Points on a hilly landscape, in no order, each with its height.
A ball rolls from a point to the lowest of its 3 nearest points, and stops where none of them is lower. Distance is the straight distance between rows; heights are no part of it.
<1319> height 3.59: [-15   4  -3 -25 -26  -7 -10  19   1 -12  -8  19  -5 -13  26  -4   7  -4
  -1 -28   1 -22  -3  47 -12   9 -21]
<1626> height 5.67: [ -5   0   0   0   4   9  -8   6 -30  -8  13  26  -9  10  35 -10 -12  14
   6  -1  -5  10  19  13  -6  16  -2]
<380> height 4.77: [  2  11  16  14   0 -20   3 -20  -4   1  -2   6   0   7   7 -19  -6  13
  26  -3 -15  -4  13  -7  -9   0  -1]
<1649> height 4.14: [ 22 -10  28  24  -1 -15  17 -32 -12   3  -2  10 -12  17  16 -10   1  12
  14  -8  -7   9   0 -26 -10 -14  32]
<1708> height 7.50: [  7  -5  -1  20  20 -11   2 -19 -24  10  -7  -1   5   6  -9 -20 -18   6
   2   6  -7  18  24 -13   2  -4   7]
<137> height 4.38: [  2  -3  -1  22   4 -16  12 -12   6  14  -1 -12  14  -2 -15 -21  -5   6
   9   6  11 -18   6  -7  -8  -6   3]
<1405> height 4.71: [ 11   2  30  19  -4 -29  19 -29  -6   3   4   9  -5  11 -11 -16   6  -6
  20 -15  -4   0   2 -17  -9 -13  18]
<1204> height 4.02: [  0   6  20 -13  10 -36 -12 -20  -7 -10  -5  16  -2  12 -14 -22  -4  -2
  18  -2 -11  19  19 -12  -7   5 -20]
<213> height 2.20: [ -4 -18  -2 -34 -21  16 -22  10  20 -23  22   8   1   4  -4  11  18 -17
 -21   7   1  -5  14  20  12  13 -14]
<1003> height 7.89: [ 19  -8  -7  12  32   4   4 -18  -1  10  -1  -3   1   7 -12 -22 -17   0
 -10  21 -21  32  23 -33 -13   6  -5]
<1385> height 3.73: [  7  -5  27  14  -4  -5   5  -4  12  -1   4  -1  -7   5   4   2   4 -13
  24   1   1 -11 -17  -2  -9  -8   2]
<1095> height 3.96: [-11 -12  10   6  -2 -25   1  -4  -4   4   5   5  12 -15 -21 -15   8  -4
  -2 -15  13 -10  -7  -8  -5 -12   9]
<1109> height 4.00: [ -2  -9 -40  -1  -6  27 -24   9  10  -8   8 -10   5   3 -11  17   8   1
 -35  19  -4   8  20  18  23  10  -9]
<1847> height 4.69: [ -7   5 -35   1 -17  56 -13  15 -14  15  25 -25  19  -9  36  18 -16  -1
 -24  10  23  24   3   5   6   2   9]
<729> height 5.72: [ 11  -9 -39 -20  -6  21 -14  -1   3 -24   8  15  -4   3  -6  28   7  11
 -27  -2  -8 -15  15  33  22  15  -5]
<258> height 4.83: [  7 -11   4 -25  16  -5  -8  -6 -14 -17  -3  19  16  10 -15 -14  -4   0
  -7  18 -11  14  24   2  12  20  -7]
<586> height 3.54: [ -8  18 -34  10  -4  24  -5  16 -13  27  10 -22   6 -23  30  12  -4  13
 -14   3  16   2   2  -9  -7  -7  24]
<486> height 6.72: [ 10   5 -34 -29  13 -26 -22 -14 -21 -31 -13  49  -3  15 -10  -5  -8  25
  -5   3 -22  -9  28  14  27  10  -1]
<327> height 6.16: [  7   1 -14   3  11  25  -5  12 -37   5  19   4   5   7  16  -2  -9  -8
  -5  17 -11  18  24  -1   0  10  11]
<1279> height 5.46: [ 15  -4  40  11 -15 -32   6 -39  17 -15  -9  12 -30  28  -9 -18   7  -4
  32 -19 -12   8 -13 -14  -9  -9   5]
<1458> height 3.15: [ -8   1 -15 -10 -21  -6  -4  14 -15   9   6   4  11 -17  14   8   9  16
 -10 -30  23 -15  -3  29   3   6  -4]
<1303> height 5.75: [  6 -17  -7 -12  22  -9 -18   0  17   0 -16 -14  14   1 -34 -17  -3   6
 -21  29  -7  13  22  -8   6  18 -15]
<663> height 3.44: [ -4   7  -5  25  -6  28  22  13   2  13   5 -20 -21  -2  30  22  -5   3
  13  10  -3  -5 -23  -6  -8  -8  16]
<111> height 5.71: [  6 -25   3 -12  21  -4 -16   8  15  -8 -14  -2   1   6 -33 -13  -6  -7
 -27  12 -10  28  18 -16  16  12 -35]
<402> height 6.66: [ 10  -5 -17 -26   5  23 -17   6 -31 -18   7  16  -2   1  16   4  -3  10
 -18   6  -6   0  23  14  12   9   0]
<1260> height 4.98: [  6  -9  -8 -21  22  -6 -20   0  10 -12  -3 -12   4  -1 -25  -4  -8  -2
 -12  34 -15  14  21   0   8  15 -35]
<903> height 2.54: [  3  14  23   6 -12   2  31  11  24  -5  -8   2 -13  -5  12  24  -1 -17
  28 -14  16 -22 -50  18 -17 -16   7]
<1148> height 4.24: [  3   6   7  17 -10   6   1   0 -25  13   5   9   7   7  41   6  -3   5
  -8  -5   0  -4   6   2 -10  -4  17]
<1512> height 2.59: [-17   7  -5  -5 -15  -6   3   5   6   6   5 -12   9 -16 -18 -14   9 -12
  10  -5  14 -32 -17  15  -5  -2 -12]
<1659> height 5.24: [-17  13 -14  16   0 -10  -5 -21   4  10   0  -8  13   1 -22 -23 -10   9
  13  20  -7 -17  14   1 -17   0 -21]
<919> height 4.20: [  8  11  24  20 -25 -18  19 -23   6  -4  -7  14 -22  16  16   2  -1   6
  30 -21  -4  -6  -1   3 -15  -9  12]
<114> height 3.40: [-11   9 -27 -21 -22  11  -8  24  13  -2  -6   5   7 -12  13   6   9   2
 -18 -29  17 -25   4  46   2  20 -12]
<226> height 1.55: [-12 -13 -18 -20 -15  15 -21   9  20 -14  11  -7  10 -12 -11  14  34 -16
 -32  13  13  -7  -1  20  16  14 -12]
<705> height 3.99: [  8 -26   3  27  26   1   6  -9  11  14   2 -19   8  11 -19 -20  -3  -8
  -6   6   5  32   7 -36   0  -5   1]
<234> height 3.77: [-31  18 -31 -11 -12  22  -3  18  16  18   2 -23   9 -21  -4   6   7   6
  -7  -3  20 -32 -12  24  -3  16 -10]
<1406> height 3.52: [-15  11  -4  -2 -20  16   7  14   2  25  -6  -9  -6 -14  39   2  -4  10
  11 -28  17 -15  -9  37 -15  15  15]
<685> height 4.21: [  5 -11  22 -18  -3 -11 -11   6  -3  -9   6  24   3   3   9 -18   3 -13
   8   0  -9  15   4 -13  -9   0  -6]
<750> height 3.21: [  3   6  13  27  -2   8  20   6 -11   7  11  -9 -12  -3  25  22   2   4
   5 -10   8  -3 -25  -4  -9 -14  32]
<1253> height 1.87: [-11   2   3  19   7  -1  17  -6   8  13  10 -28  22 -11 -20   0   7  -5
   3  -1  24  -3 -16 -22   1  -8  -1]
<1480> height 2.43: [  5  15  -3  33  -7  -9   2 -30 -14   5  -5   2  -2   9  -4 -16 -13  27
  24  -4 -20  -5  21 -11  -7   0   6]
<1656> height 2.57: [ -9  29   3   2   1  18  31  -2  31  14   6 -33  -8  -6 -10  37  -8  -1
   7  -7  14 -28 -58 -25   8 -18  22]
<756> height 3.65: [ 11 -20  12  11  24 -27   6 -11   0  17  -7 -10   9   0 -39 -25   3  -3
   1  -4   1  10  18 -29  -4   1  -4]
<1382> height 8.14: [ 22  14   3  -2  14   2  -5 -15 -32  -3   3  32  -7  32  24  -9 -22  14
  20   7 -28  24  31 -16  -4  11   3]
<502> height 3.45: [ -6  15  13  18 -18  -1  17   4 -13  11   4   6 -10   4  30  10   1   9
  20 -22   1 -14 -19   9 -17  -6  24]
<728> height 2.74: [-15   7   8   4 -14  -9  16   3   4   5   2  -5  14 -19   1  10  10  -5
   7 -28  27 -23 -27   0   1 -17   6]
<628> height 2.44: [  4  13  11  23   4  24  32  -2  33  14  -8 -31 -19  -1  -2  30  -6  -2
  10   9   8 -11 -44 -22   9 -21  34]
<1277> height 3.37: [  4   7   2  14  -8  18  24  19 -16  17   7  -6 -12 -12  40  36   4   3
  -5 -23  11   2 -25  -9 -12 -12  34]
<1044> height 4.60: [  4  -9 -11  15   0  12  -6  -1 -24   3   6  -5  13 -12 -12 -13  -1   4
 -17  15  10   9  18 -10  12   3   7]
<112> height 2.88: [-10  10  -8  -4 -10  16 -14  18  -2   3  12 -13  21  -7  12  10  12   0
 -18   3  23  -1 -10   5  10  -2   1]
<181> height 3.20: [-12  11  10 -13 -18 -18  -6  -4   0  -8  -1  12  13  -3   6 -17   2  -1
   9 -16   5 -15  -3  26 -14  -2 -20]
<835> height 7.71: [ 16   8 -12 -34  24 -10 -13  -8 -33 -24   2  39  -8   9   3  -4 -13  11
  -6  12 -13  26  21  -5  14   4   2]
<707> height 3.41: [  1  -1  17  23  -7 -10  16  -3  -9   2  14   5  -6  -7   6   8   3  -3
   7 -17   4  -9 -11  -7  -6 -15  28]
<625> height 2.93: [-21  22 -31  12  -9  12  17  15  -1  31   9 -28  -3 -18  24  38   0   3
 -10  -7  27  -9 -28 -12  -1 -14  19]
<1527> height 3.56: [  5  19   3  22 -10   2  32  17 -17  23   0  -1  -8   0  42  22  10  13
   2 -39  10  -3  -9  -1 -19 -13  21]
<142> height 3.34: [-12   4 -38   5 -15  19 -15   8  -4  11   8 -17  15 -22   1   9   4   4
 -30   4  17  -9   0   3  11  -1   7]
<859> height 2.92: [ -8 -17  22 -19 -16 -10 -10  14  20 -20   4   5   2  -7 -17   8  17 -29
  -7  -5   7  -5   4  23   5  -4 -24]
<1326> height 3.46: [ 25   7  12  17 -40  12  39 -22  16 -13 -34  -1 -36  22  11  -1  13  25
  13 -25 -13 -21 -38 -17  25 -42  42]
<755> height 3.39: [  0   3 -19 -10 -14  18   1  31 -21  15  10   1   2 -11  38  12  14  10
 -23 -32  18   3   1  25  -1  10   9]
<1532> height 2.63: [ -8  22  18  -3  -9  -5  40   0  16  -1   2   7  -1   0 -10  13  -1  -7
  28 -37  16 -35 -40  10 -10 -26  12]
<1273> height 5.05: [ -7  -1 -12 -40  -4  11 -26  17  -1 -27  -2  29 -13   1  12   0  21 -13
  -1   7 -15 -11   9  39   7  23 -19]
<830> height 3.03: [  0  -2 -26 -17 -11  26 -29  12  -4 -12   9  -2   6  -6  -3   9   8  -4
 -31  17   2   9  14  18  18   6 -18]
<1100> height 4.23: [  7  -4  28  24  14  24  10 -10  18  -1  -4 -12 -10   4   4   4  -9 -11
  26  14  -8   0 -14 -20  -5   2  22]
<1665> height 6.50: [  1   8  -4  18  16   4   2 -10  -8   8   4  -7   7  10  11 -18 -14   3
  14  20 -18   3  20  -2  -8   5   1]
<1369> height 6.20: [ 19 -36 -17 -20  31 -31 -18  -1  13  -8 -21  -3   3   2 -49 -11   3   0
 -36  18 -21  31  24 -11  12  18 -32]
<1756> height 2.91: [ -1  -9 -35 -10   4  -2 -18   2  11 -15  -2  -6  10  -4 -27   8   6   4
 -26  18 -18 -15  22  21  21  16 -25]
<25> height 6.28: [  8   9 -13  -7  -5  10 -10   9 -33  11   9   9   8  -2  34   3   1  11
 -19 -10  -5  10  23  11  -2  10   0]
<851> height 2.67: [-15 -11  -3 -18 -16  11 -15  14  18   2   4 -10   9 -12  -2  -2  11 -12
   5  -9   7 -21  -9  21   1   4 -22]
<1586> height 2.86: [-10  -5   9  -8 -25  -6  11  15   1   2  11   4   9 -19  16   9  16 -11
   2 -27  18  -9 -22  12  -7 -10  -4]
<1358> height 4.64: [ -2  -1  17  30  13   7  20  -8  16   4  -7 -27  -6  13 -17  -9 -13 -11
  14   8  -8 -11  -5 -17 -13  -4   8]
<310> height 3.68: [ -4   7  23  10 -20 -16  20  -9  -3  -2   7   8   5  -4 -12  -5   3  -3
  18 -22  12 -15 -10   7 -11 -18   4]
<1697> height 2.19: [  2  -1   5  32   4  29  23  -8  18  19 -10 -23 -16  -1  -5  12  -4   6
   5   1  -1  -4 -24 -31   1 -15  45]
<1412> height 4.25: [  2 -10   1  -5   3  -3   3  -7 -14   0  13  17  11  -9  -6 -15   6  13
 -13  -5   3  12  16   1   3  -9   4]
<1103> height 2.25: [ -8   6 -13  23   0  17   4   0  -6  28   4 -10  11 -15  12   4  -9   0
   1   7   4 -11  -7  -6  -8  -6  10]
<849> height 2.97: [ -7  -6   3 -18 -23  -3   2  13 -16 -11   6  18   7 -19   7  -1   8  -7
  -3 -18  12  -7  -9  13   2  -1  -2]
<205> height 2.48: [  3 -16  -4  -7  23 -31   2  -4   4   5 -19  -6  11   2 -51 -36  10   6
 -18   8  -4   7  13   0  15   0 -29]
<404> height 5.99: [ -1 -26   0 -18  -2  -6 -19  11  26 -22 -15 -14  15  -1 -36  12  21 -19
 -25  18   2  12  15   3  10   3 -28]
<1835> height 3.36: [ -6   5  12  26  -8  20  14  14   6  23   6 -14  -4 -15  20  37   5  -8
  -8   1  20   6 -40 -21   6 -15  36]
<505> height 2.56: [ -9  10  28  -5  -5  -7   5  19  19  -2   4 -35  15 -18 -22   0   3 -24
  11  11  16 -17 -29  11  -5 -13 -25]
<418> height 3.62: [ -2 -10  32  -9  17 -32   3 -10  21   1 -14   3  -1   7 -31 -28  -1  -9
  12  -2  -8  16   1  -6 -11   1 -20]
<1093> height 2.49: [ -8  -4  14  -5  -9   7  -4  11   4   2  12  -7  10 -12   0  -1  10 -17
   0  12  13   8  -9  13   2  10 -10]
<1250> height 2.71: [-12  -4  28  -9  -5   1  -4  25  24  -8  -1 -24   9  -6 -13   1  -1 -17
  11  10   7 -11 -23   6  -6  -5 -25]
<87> height 6.39: [ 21 -10 -36 -17  27  13 -20   7 -11 -13  -7   6   3   2 -21  -9 -30   2
 -35  33 -17  25  29  -8  30  11 -10]
<123> height 4.81: [ -3   8  -7   9  -3  -7  -3  -5 -18   8   4   9   5  -3   6 -12  -2   9
   8  -2  -6  -8   6  -6  -8  10  -5]
<1558> height 1.47: [  8  -3  14  31   1  12  36 -22  14  16  -9 -17 -14   6  -5   9   7   2
  17 -11  -2 -23 -27 -20   6 -29  40]
<152> height 5.83: [ 10  -1  -8 -28  39 -18 -12  -4   7 -13 -15  15   3  11 -22 -24 -10   5
  -2  27 -31  32  22  -6   6  23 -30]
<1528> height 1.73: [ 19   4   9  15  16  13  -4 -19  -6   3  -3   8 -15  24  16 -15 -13   1
  24  20 -21  15  17 -33  -3  12   3]
<1844> height 2.55: [-10 -19   7  -9 -10  -9 -14   7  14  -1   8 -15  28 -18 -24   4  17 -14
 -19   0  21   1 -10   0   6  -8  -3]
<420> height 5.26: [  9  -8 -14   5  29  12 -14   0 -25  -2  13  -7   8   6  -3 -11 -17   4
 -12  23   2  29  25 -14   3   7  10]
<608> height 0.81: [ -8 -17 -16 -13  -2  -2 -17   7   8  -7   5  -2   3  -9 -17   7  23 -11
 -22   4   1 -16  12  17  14   8 -10]
<546> height 3.55: [ -9  -4 -10 -17 -16  14 -13  20 -12  -4  -2  13 -10 -10  30  -2   3  -2
  -2 -25   6  -1   3  45  -7  20  -3]
<409> height 5.47: [ -9   1  -7  -8   4 -25 -16  -4  -1  -3  -8  18   8  -1 -27 -22   4  12
  10 -11 -12 -18  14  15   1  -3 -15]
<1544> height 2.24: [ 15  19  15  17 -15  17  38 -11  25   2  -8  -5 -26   8   7  26   5   8
  16 -10  -3 -27 -41 -10  15 -31  36]
<1302> height 7.86: [ 13  -5  -4  -4  26 -19  -5 -18  -8   8  -4  14   4   3 -31 -29  -9   8
   7  12 -12  24  21  -8  -3  12  -7]
<1328> height 2.77: [-21  31 -17   6  -8  19  11  10  19  29   2 -31  -8 -10  14  24  -4  -5
  16  -7  16 -18 -48   5  -6  -1   8]
<920> height 4.16: [ 12 -11  14  42   0 -11  28 -33   1   5  -5 -12 -10  23  -7  -9   2  14
  18 -20 -15  -9   1 -28  -4 -19  33]
<214> height 5.85: [  9 -23  -3 -25  15 -10 -11   1  24 -11 -24   0   5  11 -42  -4  18  -2
 -24  27 -16  15  23  -9  16   7 -36]
<1219> height 2.76: [ -2  -1   4  20   9  17  -1   7  10   3  10 -21   6  -3   0  -2 -11 -13
   2  17   5   8  -4 -10  -2  -5  -6]
<1152> height 6.34: [ -7  -2 -15  -2  11  -6 -17  -1  -8  -6  -9  -5  13   6 -21 -16  -3  -1
   6  28 -24  -4  24   5   9   7 -37]
<1695> height 7.11: [  5  -6 -39  -7   8  -8 -10  -8 -17 -16  -8  17   8  -3  -2 -10  -7  18
 -14   8 -15  -9  24   7  15   6  -8]
<1363> height 2.87: [-13   1   9 -11  -5  21 -11  12  12  -5  16  -5   0 -11  20   3   3 -22
   7   8  13  -3 -17  16  -5  11  -6]
<906> height 2.69: [  0  13 -14  22 -15  20  32  -8  13  21 -22 -17 -21  10  22  22   3  16
  15 -11  -4 -28 -34 -16  -3 -18  37]
<354> height 4.15: [  0 -21  16 -43  -5 -17 -17   1  -3 -30 -12  19   4   1 -18  -5  13 -14
 -11  11 -12   1  17  16  -3   1 -14]
<1635> height 6.03: [  8 -16 -15 -27  29 -32 -13  -9  10 -20 -26  14   3  10 -46  -1   3   8
 -21  17 -28   9  24  -3  19   9 -27]
<55> height 4.54: [  8 -10 -27 -15  11  28 -22   8  -8 -20   8  -5   9   1 -11   9  -5   1
 -29  18 -10  22  27  11  25  11 -22]
<433> height 6.56: [ 18   7   8 -12  12  11  -8   2 -42 -21   9  23   6  14  37   3 -21  11
 -14   9 -13  24  22  -8  -6   2   8]
<535> height 4.49: [ -3   5  -2 -29  -4  -4 -21   7 -24 -21   1  28  -3   3  10 -14   2   0
   6   6  -8  -1  11  23  -3   5 -12]
<473> height 3.04: [ 12  -5  35  17 -13  11  21  11   8  -4   8  -8  -7  -3  17  24   7 -13
  12  -9  -5   5 -35  -2  -5 -16  28]
<1738> height 4.22: [  8  -2  10 -31  25 -30 -10  -6   7  -6 -26  15   4  14 -35 -11   5   2
   0  20 -17  25  19  -6  -4  10 -39]
<1531> height 6.17: [ 19  -9 -12 -39  35 -39 -15 -14  11 -24 -27  43  -6  19 -32  -7  -1   4
 -15   7 -17  26  24  -5  12   3 -25]
<163> height 1.60: [ -8  -7 -13  -8  -3  -8  -5   1   4   0  -2  -7  15  -1 -36 -20  13   2
 -18   7   0 -13  10   7  11   3 -23]
<1700> height 5.28: [ -2   2   0  25  -8  13   9  -7 -15  15   8   1  -1  10  31  -5  -9  10
  18   1 -11  -4   7  -5 -12   2  13]
<855> height 5.35: [  7  16   1   4 -10 -29  -7 -27 -42  -9   3  33  -1   6  21 -16  -8  26
   9 -20  -4   7  22  -2  -3   1   3]
<1454> height 6.10: [ 10 -17 -34 -27 -11  39 -21  11  -9 -25  15  10  -8   5  17  18   6   5
 -38   5  -1   3  17  36  22  24   7]
<1167> height 3.09: [  2  10  -3  19   4  31  -5   6  -4   9  17 -23  -5  -4  23   5 -15  -2
   5  22  -1   5   2 -11  -7   6  11]
<1050> height 3.53: [ -1  -8   0  -9   0   8 -15   7  -9  -5   9   8   2  -4   8 -12  -1  -6
  -3  18  -2   5  13  11   0  11 -18]
<69> height 2.17: [ -3 -17  15  11   6  -8  -1   4  17   6  -3 -32  14 -11 -20  -6   3 -13
  -7  12  12  17  -7 -24  13   4 -14]
<68> height 2.89: [ -7  -4  16   6 -16  -1  -3  24   6   6  16  -6  12 -14   3  17  11 -12
  -8 -14  26  -5 -29  -7   2 -16  16]
<348> height 8.13: [  9   6 -12   1  22  -8 -12 -22 -23  -6   6  20   1  14   6 -21 -22  12
   4  15 -25  13  31 -15  -3   9   5]
<945> height 1.59: [-24  12 -13  22   3  15   8   5   7  18   8 -28  14 -15   2   4   5  -4
 -10  -3  29  -6 -18 -15   3 -12  15]
<77> height 1.52: [-13   9 -13  10  -2  31  -4   7 -10  15   5 -14   6  -5  15   5 -10  -6
   4  20   9  -6  -3  14  -9   5  10]
<648> height 8.20: [ 20  -2 -10  19  21  12   3 -20 -18  23  -2 -11  -9  12   1  -9 -31   4
  15  20 -18  18  37 -20 -12   4  15]
<1315> height 3.27: [-10   1 -12 -11 -22  -4   0  14 -15  17   2   9   3 -16  31  -3   0  10
  -7 -37  15 -12   3  41  -8  10  -1]
<808> height 2.23: [ -1  29  -1   4 -12  20  44   4  18  22 -12 -22 -39   0  17  41  -6  16
   8 -19   5 -25 -47 -12   7 -10  29]
<594> height 3.14: [-30  22  -4   2  -3   5  -2   7  -1   8   2  -7   5 -15  20  -2  -4  -5
  11  -5  15 -25  -8  19 -10  10  -6]
<1685> height 3.19: [ -8  -7   4  30   9  19   4   4   5  13  17 -20   9  -5  -4   7  -1  -8
 -10  11  11  15  -2 -17  -6  -8  20]
<726> height 5.11: [-13  11   4 -19  12 -26 -20  -1   4 -19  -4  24   2   3 -13 -18  -3  -1
  11   4 -14  -6  18  20  -2   4 -19]
<1634> height 2.96: [  1  -3  35   6 -16   4   5  18   8  -1   8  -5  -1 -22  10   7   6 -13
  11 -17  17  -2 -42  -2  -5 -21  14]
<1292> height 6.30: [ 10 -15 -25 -43  15 -18 -20  -9   5 -41 -10  30  -9  11 -22  14   2  -2
 -20  21 -23   4  18   7  17  11 -13]
<673> height 4.56: [ 16   5  29  19 -18  -9  11  -8   0 -11 -10  15 -25  20  25  -1   0   5
  23 -15 -12  -7  -6  -3 -16  -6  11]
<1524> height 2.47: [ -2  25  -4  13 -18  17  27  25   7  17 -16 -20 -34  -3  36  37   7   6
  13 -31   6 -16 -31   1  -6  -8  43]
<1848> height 5.00: [ -7  -5 -29 -14 -13  27 -26  13  18 -21  14  -7   0   6  -6  30  16  -7
 -34  23 -10 -17  24  32  31  27 -15]
<72> height 4.09: [  7 -22   8  27  10 -11  11 -23 -10  25  -1 -10   8   2 -24 -16 -10   4
  -2  -3   4   9  14 -44  -3 -13  20]
<1272> height 4.37: [  2   5  30  14  12 -37  13 -26  14   9  -4 -16   6  12 -39 -27  -5  -6
  15  -8  -1 -12  -3  -8 -10 -14 -11]
<687> height 4.36: [ -5  -3  27 -14  -8 -15  -2  -3   2 -16   0  14  -9   7   2 -12  -7 -19
  28  -5   3  10 -10   4 -10  -5 -18]
<569> height 3.02: [  6  -9  23   0  16 -16   1 -14   2   2   5   0   8  12 -13 -21  -8  -9
  11   9  -4  21  -2 -21 -12   6  -2]
<1737> height 2.53: [ 12 -21  30   4  16   2  -9   3  -1  -8   1 -10   8   3 -10  -9   4 -18
  -2  14   2  23   0 -15  -6   5  -1]
<1248> height 2.18: [-16   2   6  11  -1   3   3  14  16  15   3 -14  16 -17 -12   9   7 -11
  -2  11  17   3 -17  -4  -3   0  -8]
<889> height 3.89: [ -4  13 -29  10 -11  22  -1  21 -24  20   2 -13   6 -12  47  15  -6  21
 -18  -4  12  -1   2  11  -7  -2  13]
<664> height 4.01: [ 23 -14  22  10  27 -14   7 -23   5   4   1   5 -13  24   0 -14  -7   5
  12   2 -17  36  12 -41 -14  13   8]
<1461> height 3.78: [-21   2 -43 -14 -13  25  -9  10   2  11  17 -11  -1 -13  16  15  17   1
 -35 -12  23 -12   1  14  12  17   0]
<309> height 2.75: [-12  16  -1   1 -14   2  31  15   1  19  10 -22  -9 -15  10  38  12   8
  -3 -18  38 -11 -52 -22   5 -14  25]
<528> height 1.84: [-24   1 -13   2 -13  11  -1  17  10  15   2 -26  14 -17  -6  24  19  -9
 -13  -7  40 -16 -32  -7   1  -5  -5]
<179> height 4.65: [-10 -17 -16 -14   3  10 -27  16  26  -7   3  -3  13   4 -20   0   4 -12
 -30  35 -12  -7  21  10  12  12 -30]
<1362> height 3.33: [  2 -17  11  25  10  20  -5   2   9   4  12 -27  22  -7  -4   9  -5 -15
  -5  14  11  30 -10 -29   5 -16  16]
<1070> height 3.95: [-12  17  -3  -3 -14  -8 -13  -6 -26   5  -1  28  -8  -4  24  -9 -14  23
  15 -17 -11 -17  16  31 -13   6 -10]
<1838> height 3.97: [  8 -23  27 -28   8 -17 -16   6   9  -7  -3  -6   1   5 -30 -10  13 -22
  -8   7  -7  21   5  -1 -10   9 -26]
<1538> height 3.18: [ -8   4 -13   5  -5  35 -18  17   5  10  10 -25   7 -13  23  16  -2  -4
  -9  12  24  14 -14 -15  10  -7   7]
<406> height 1.80: [  7   8   5 -34  24 -37 -13 -22   6 -21 -17  37  -4  12 -14 -19   0   3
  29  16 -17  30  25  -6  -7  12 -30]
<1249> height 4.12: [  0   6 -17  14  -4  33   3  17 -21  10  12  -7   5  -3  41   9  -2  -5
 -14   7  15  12  -2   7  -5   9   9]
<1552> height 4.51: [ 16  -8  24  29  -3  27  15   8  -3   0   8  -9  -5   0  18  18 -11  -2
  18  15   4  11 -13 -31   1 -11  19]
<722> height 4.34: [  7 -24  14  12  43 -16   9  -6  24   8 -20 -12  -5  15 -21 -21  -5  -8
 -10   6 -18  29   5 -27 -14  15 -34]
<1479> height 6.63: [ 22  -1 -32 -31  41 -17 -16 -13   2 -39 -22  27  -6  21 -26  11 -12  15
 -23  17 -23  15  25   2  33   8 -10]
<288> height 3.10: [  6   0  19  38  -1  -3  20 -26   7   1  -9  -3 -15  16   1  -3   3  11
  28  -8  -8  -5 -12  -7  -4 -23  28]
<1713> height 4.06: [ -3  13  -9   8 -14   2   2   5 -17  19   0   1   0   2  24  -7  -3  15
  16 -10  -6 -15   0  20 -11   7   9]
<640> height 4.17: [  6 -13   6 -25  -1 -43  -7  -6   3 -21  -6  30  -2   1 -44 -22  11  -4
 -11 -15  -5  -3  10  -5   5  -6 -26]
<541> height 3.42: [ -6   1  13  24  -4  24  17  20  10  13   5 -27 -16 -10  10  43   3 -22
  10  -1  25   8 -45 -11  10 -10  23]
<1117> height 2.58: [ -8  10   4   5 -13   9  14  16   4  16   8  -4  -3  -8  20  20   7  -1
  11 -16  24 -21 -38   4  -4  -7  19]
<630> height 4.27: [ -2   0  30  -1  -6 -50   3 -22  -7  -3  -1  29   5   1 -16 -29  -4  -5
  13 -28   4  -9  10  -3 -10 -18 -15]
<709> height 4.70: [  4  12   6  12 -12   0   3 -11 -27   2   5  24 -12  11  28  -5 -15  25
  25 -24 -11  -3  15  14 -20   8   3]
<1445> height 2.41: [-14   1   7 -12 -12 -10   4  13  22   0   4  -8  19 -21 -24  -1  10 -11
  -5   2  15 -26 -12   9  -3  -5 -12]
<1486> height 4.03: [  1   9  35   6 -24 -39  16 -21   2 -10  -4  14 -13  13 -10 -22 -13  -6
  33 -23   0 -17  -7   6 -11 -13 -13]
<1074> height 5.41: [ -7  16   2 -32  -6 -33 -16  -9  -6 -24 -12  43  -5   5 -12 -22   0   7
   9 -10 -16   4  16  20  -2  -6 -28]
<240> height 2.42: [ -2  22  19   5 -26  11  35   2   2   6  -6   0 -23  -5  20  32   3   8
   5 -28   8 -16 -47   1 -15 -16  26]
<446> height 3.01: [ -9  23 -25  14  -3  29   8   6  -7  25   6 -16   8 -12  36   4  -9   0
   0  -1  11 -10 -10   1 -12  -2  20]
<98> height 5.23: [ 19 -13  34  14  -7  -3  19 -26  17 -23 -15   6 -32  28  20   1   3   7
  30  -2 -30  -5 -14 -18   1  -8  26]
<1147> height 2.66: [ -4  -8  13  -7   5 -24  -1   1  22   7  -2 -15  12  -3 -47 -14  12 -16
  -1   3   7  -6  -5  -5  -6 -11 -27]
<668> height 3.98: [ -2 -19   0 -21   5 -23 -14   1  -9  -8   1  18  10  -3 -23 -14   1  -7
 -10   1  -5  12  15   0   0   8 -16]
<26> height 3.50: [-13  10  12  19  -3  27   3  23  25  16  14 -30   0 -23  -3  22  -1 -15
   3   8  24   6 -32 -12  16  -1   6]
<1021> height 3.64: [ -7  13 -13  12  -4  19  11  12 -16  17   5 -14  -3  -6  41  12  -1   7
  -5  -9  12   2  -1  13 -14   7  19]
<534> height 6.24: [ 23 -12  36   4   9 -24   7 -34  24  -6 -18   9 -30  31   2 -15   0  -8
  38  -9 -18  24  14 -29 -12  -9   1]
<688> height 3.43: [ -5 -14   7 -14  12 -32 -13   6   9 -11 -14   1  11   6 -40 -18   1 -10
   4  19 -11   9  14   2   3   9 -32]
<1856> height 1.92: [-10  11   7  30   3  13  11  -5  11  25 -10 -32  -4  -9  -3  17  -5  -3
   2   0  20  -9 -18 -18   0 -12  20]
<529> height 4.94: [  1  13 -11  14   2   6   1  -9 -38  10  15  10  -2  12  26  -6 -15  17
  -1  -6  -7   6  27  -5 -12   5  20]
<1025> height 5.93: [  8  -8 -40 -15 -11  -9 -15  -8   1 -32   3  26 -18  -3  -9  19   9  12
 -24   2 -21 -30  17  35  18  12  -8]
<734> height 3.48: [ -6   5   1 -13 -22 -10 -10   4 -15  -1  -5  31  -4  -6  16 -16  -5   5
  15 -32  -2 -13   5  46  -7  16 -22]
<497> height 6.42: [ 14   6 -17 -43  21 -27 -15  -6   0 -42 -16  49  -7  13  -7  -2  -7  12
   7   3 -24  12  27   1  22   0 -15]
<902> height 7.20: [ 15  10 -18 -39  33 -16 -20  -1 -17 -29 -10  34  -3  18   1  -7 -19  12
   3  25 -26  26  24  -1   9   9  -6]

Where does a ball stop that starts at each point below?
<87> -> <608>
<889> -> <77>
<1315> -> <1117>
<1626> -> <1117>
<1538> -> <945>
<855> -> <1117>
<258> -> <945>
<1074> -> <945>
<726> -> <945>

Write out the way that a ball takes from each point below.
<433> -> <1626> <709> <1070> <734> <181> <849> <1586> <728> <1117>
<1292> -> <1635> <214> <111> <1260>
<1461> -> <112> <1093> <1248> <1253> <945>
